Points, in no order, along strands that fork and pass close to each other.
In the rows, 128 means zero.
Points whose rows are less than 94.5 apart are linked; no others are. Some points are linked to none.
K_597: [ 98  91 133 117  86 143  67 134 117  67 136 153 198 145 140 133 104 157
 139  77]
K_484: [133 102 150 110 116 158 126 180 106  79 101 132 119 164  67 166 135 147
 110 168]
K_383: [168 129 120  80 142 131 134 125 120  74 116  97  96 184 145 213 130 148
 127 119]
K_757: [127 153 103 164  83 118 129 172 111 171  57  88 113 121  99 154 127  78
 101 172]
K_319: [122  49 144  97 162 107 144 102 122 118 102 146 215 116 140 112 133 196
  86  61]
K_457: [147 141 156 107 132 107 100 105 123 145 115 126 120  90 152 125 169 133
 172 103]
K_876: [ 86 175 117 159 159 110 170  99 145 201 117 140  96 110 133  83 124  82
 121 101]
K_793: [145 132 148 130  88 134 139 161 122 124 128  97  81 159  68 155 127 153
  77 199]
K_616: [106 116  68 136 175 146 179 125 131 153 170 117 139 153 153 100 134 134
 138  95]
K_90: [135 174 131 184 141  95 134 117 134 164 132 136 122  86 106  78  87  99
 151 143]
K_553: [138 173  89 137  89 106 146 152 121 175  88  54  87 146 115 173 136 107
 104 162]
K_147: [148 138 104  85 124 164 115 102 136 115 134 108  88 141 182 163 124 124
 147 117]
K_160: [104 156 120  99 129 141  80  71 106  84 101 159 172 110 171 137 131 198
  91  70]
K_756: [110 113  58 106 153 166 154 123 141 137 167 103 119 162 184 144 125 117
 139  98]
K_788: [116 167 126 128 110  86 103  92 158 164 174 101 104 136 161 133 129 114
 164  92]
K_573: [101 135 161 147  61 110  64 112 147 123 163 124 133 156 110 122  98 119
 148 122]
K_596: [142 129 171 129  64 123  84 124 143 113 164 121 107 170 117 157  98 138
 127 153]
K_660: [130 135 100 136 179 110 182 162 120 161 174  96 100 169 118 147 171 119
 159 146]
K_381: [111 120  83 114 139 133 163 152 144 157 122  58  97 188 138 188 149 104
 132 143]
K_964: [170 130 145 115  84 114 113 133 138 118 155  98  94 168 135 181 115 145
 138 158]
K_452: [ 96 164 127 139 119 133 103  81 149 135 154 117 121 127 118 100 110 157
 133 115]
K_169: [115 126 102 175 173  86 181 156 148 145 142  90 117 144 105 104 119 108
 165 149]
K_646: [124 134 118 197 128  83 171 156 134 145  80 116 113 127  95 129  90  74
 150 172]
K_164: [133 125 132 104 166 105 126 114 127 122 129 129 138  99 145 110 178 153
 166  96]
K_12: [126  75 134 118 116 142 120 190 119  87 104 118 163 162  79 151 123 146
 138 155]
K_499: [154 135 132 103 199  88 135 128  97  90 131 141 138 118 141 141 177 162
 167  62]
K_192: [108  96 135 112 106  98 106 101  86 131 114 164 219  92 163 107 143 194
  64  97]
K_683: [139 182 153 143  57 162  85 154 114 135 173 147 105 149 100 146  69 118
 124 160]
K_59: [117  75 137 151 137 142 160 137 163 142  90 153 147  86 112  92 140  58
 104 168]
K_213: [112 155  83 169 110 109 160 135 142 155  89  88  94 174 127 157  88  74
 137 150]
K_477: [176  70  85  84 161 156 177 146  93 100  93 114 174 165 187 195 111 154
 114  79]
K_229: [148 176 150  95 147 118  93  75 113  91 144 144  93 111 140 130 143 170
 129 101]
K_149: [122  98 114 123 136 154 145 117 128 134 114 139 142 106 148  78 134 135
 117 133]
K_628: [153 133 161 112 170  74 140 113 137 129 203 117  88 151 129 146 176 169
 134 104]
K_100: [102  73 160  88 177 122 138  97 164 119  81 156 166  96 125 115 185 157
  93  85]
K_5: [125 156  74 116 105 127 141 153 135 157 112  46  89 169 133 192 142 111
 112 149]
K_13: [117 117 157 124 124 136  95 107 104 113 100 182 163  63 138  96 157 160
 108 105]
K_422: [118 141 127 146  66 182 100 147 101 149 118 157 146 120 131 106  93  92
 134 125]
K_551: [137 122  59  94 159 170 147 147 122 116 156  88 115 165 175 190 135 127
 146 116]
K_226: [130 165 108 128  87 181 109 186  81 105 143 124 115 143  74 160 105 145
 106 184]
K_894: [121 103 108 172 127 100 173 144 133 166  85 134 150 107 154  97 128  73
 147 128]
K_170: [111 101 120 129  94 138  84 127 131  88 144 133 177 143 126 121  96 142
 160 106]
K_774: [168 140 107  79 175 140 120 113 118  61 126 120 105 166 184 199 128 139
 146  79]
K_839: [109 145 147 129 122 138  99  92 145 110 158 131 114 115  89  90 108 157
 128 142]
K_143: [170 122 178 112 103  89  91 132 129 140 127 118 113 120 136 143 160 124
 173 128]
K_575: [127 101 134 135 159 128 167 130 165 157  97 129 116 101 122 100 157  60
 124 160]
K_995: [126 119 179 128 129 166 120 149 141 111 140 182 108  95  61 108 136  85
 107 177]
K_43: [114  97 103 126 117 126 104 118 162 103 135  97 159 165 152 142  98 130
 167 103]
K_580: [110 171 105 154 127  93 134 102 156 167 195  91  98 158 157 131 102 111
 154 105]
K_799: [ 94 110 107 140 122 131 152  98 129 175 115 147 164  98 156  63 129 127
  92 122]
K_163: [153 145  95 111 108 212 137 156  74 118  94 138 102 108 127 142 136 140
  96 176]
K_24: [105 137 118 157 134 146 164 105 141 188  96 150 127  96 145  60 110  85
 113 120]
K_116: [130  49 127  99 123 134 139 116 109  98 112 147 205 145 155 122  98 173
 106  75]
K_920: [127 161 133  97 144 123  82  67 117  74 117 140 131 122 160 134 141 184
 125  67]
K_840: [138 145 103 124 106 199 133 182  60  91 107 149 127  99  96 139 124 147
  99 181]
K_245: [119 136  86  99 126 182 132  92 142 118 142 112 103 140 174 121 112 129
 127 116]
K_811: [128 157 172 139 100 134  87 141 121 120 165 163 114 115  84  99 103 138
 142 145]
K_564: [ 78 135 130 116 153 131 121  96 152 145 115 138 151  84 140 104 165 179
 104  96]
K_629: [144 139 151 142 154  84 128 127 147 129 162 116 124 103 107 101 136 143
 163 146]
K_720: [123 130 129 138 107 174 121 126 114 144 118 156 138 105 122  80 114 105
 127 149]
K_728: [123 127 156 122  88 146 124 183 112 101 135 114 103 180  51 166 123 157
  72 194]
K_555: [107 130  66 164 127 116 153 134 147 151 120  92 124 169 172 148 101  77
 159 111]
K_696: [109 118 127 160  76 139 103 141 125 147 101 129 154 144 141 114  99  78
 158 129]
K_75: [113 105 160 141 131 164 121 139 148 108 133 189 149  69  71  91 137  82
  94 163]
K_791: [122  66 123 161 136  98 170 137 139 159  92 151 177  85 149  80 149  77
 112 135]
K_634: [119  35 159  96 177 128 158 121 155 111  86 154 187 115 118 116 151 148
 100  79]
K_175: [181 129 137  96 169  90 133 130 116  92 131 115 127 147 136 163 158 163
 178 105]
K_925: [164 122 158 105 155  61 130 111 137 106 183 110 105 174 134 168 153 182
 162  93]
K_485: [105  92 147  92  85 124  86 124  64 107 129 196 217 111 151 100 130 176
  61  88]
K_302: [174 134 137 104 127 107 146 135 136 107 154  91  78 174 137 200 142 170
 115 152]
K_40: [116  55 134 107  86 145  94 133 105  82 129 161 220 157 144 133  95 156
 119  63]
K_546: [129 138 127 175 104  93 144 166 120 163  65 106 121 123 111 145 119  74
 150 164]
K_545: [153 173 168 180 120 115 101 139 135 169 131 162 120  77  82  88  93  82
 140 154]
K_310: [128 137 119 190 166  87 184 149 144 145 115 120 109 113  98 111 108  80
 139 176]
K_511: [166 135 174 108 145 119 106 112 108  74 121 153  95 124 109 132 136 158
 136 128]
K_821: [ 73 169 118 133 128 114 102  75 161 151 137 112 148 115 138 105 132 168
 127  98]
K_766: [151 137 166 140 159  64 148 119 153 140 198 115  90 130 120 118 155 148
 147 138]
K_55: [137 163 152 144  83 159  94 145 108 132 151 146  98 134  90 114  94 108
 137 169]
K_305: [127 123 146 128 153 123 171 134 163 164 117 114  76 144 115 122 156  82
 121 169]
K_743: [109 118 122  98 142 105 108  88  95 104  99 162 217 109 175 133 130 222
  71  73]
K_959: [111 135 111 138  90 122  82 109 163 119 154  99 130 156 152 135  77 107
 153 123]
K_949: [ 89 154 126 141 161 111 169 106 150 189 157 123  80 145 132 100 155  81
 133 111]
K_106: [109 123  85 176 125 109 174 138 126 166  93 107 136 138 169 119 109  77
 163 123]
K_862: [112  92 150 100 158 131 122 101 140 122  95 166 161  65 132  98 181 151
  85 106]
K_68: [ 98 106  86 148 177 119 182 129 154 139 148 102 141 154 120  92 125 126
 152 125]
K_114: [126 155 158 159 119 123  82 130 124 161 136 173 153  54  85  76 125 105
 133 138]
K_407: [152 123 177 135 125 144 132 153 142 125 142 148  89 112  68 119 126 111
 107 190]
K_122: [154 164 133 180 153  94 130 138 131 137 167 117 122  98  96  95 106 133
 162 163]
K_204: [142 193 117 135  57 174  92 178  91 118 169 128 103 150  87 172  76 132
  98 179]
K_439: [138 140 113  78 158 143 126  98 127 101 137 127 109 140 190 158 156 139
 142  58]
K_412: [160 141 137  91 126 185 124 132  80  99  74 152  86 122 145 146 151 134
 108 150]
K_751: [142 162 120 124 124 114 102 101 135 149 161 103 120 113 165 133 140 125
 179 104]
K_21: [116 146 163 136 114 136  81 114 121 136 123 169 149  55 115  85 145 134
 128 125]
K_957: [115  97 136 169 137 139 143 137 157 127 118 179 160  71  93  76 130  66
  94 165]
K_854: [154  95  61  87 174 159 154 165 115  94 138  99 157 159 188 210 131 147
 142  81]
K_391: [147 122 143 135 130 127 152 160 136 127 124 102  96 133  79 138 137 127
 110 205]
K_613: [136 151 156 140 148 109 167 112 160 191 147 116  64 149 123 112 129  85
 122 146]
K_99: [153 125 166  99 124 166 108 133  94  84 101 166 101 113 114 131 145 128
 122 142]

A fork is a point with three links, a tip a point with one. Leave the first point through the second and follow the links. Name the first fork or tip that comes.
K_114, K_545: K_457
K_43, K_959: K_756
K_122, K_90: K_862
K_696, K_422: K_59
K_683, K_204: K_485
K_876, K_24: K_696

A fork is a point with three links. Follow the links from the first point to the second and name the forks in between, in order.
K_876, K_555: K_59
K_499, K_564: K_862
K_553, K_383: K_756
K_580, K_114: K_457

Name the points in between on the shortest way along the links from the first point to the second, in order.
K_40, K_925: K_116, K_319, K_634, K_100, K_862, K_13, K_21, K_114, K_545, K_90, K_122, K_629, K_766, K_628
K_920, K_821: K_229, K_511, K_99, K_412, K_163, K_840, K_226, K_204, K_683, K_55, K_811, K_839, K_452
K_106, K_391: K_894, K_791, K_59, K_957, K_75, K_995, K_407
K_876, K_555: K_949, K_613, K_305, K_575, K_59, K_791, K_894, K_106
K_546, K_383: K_646, K_310, K_169, K_68, K_616, K_756, K_245, K_147, K_439, K_774
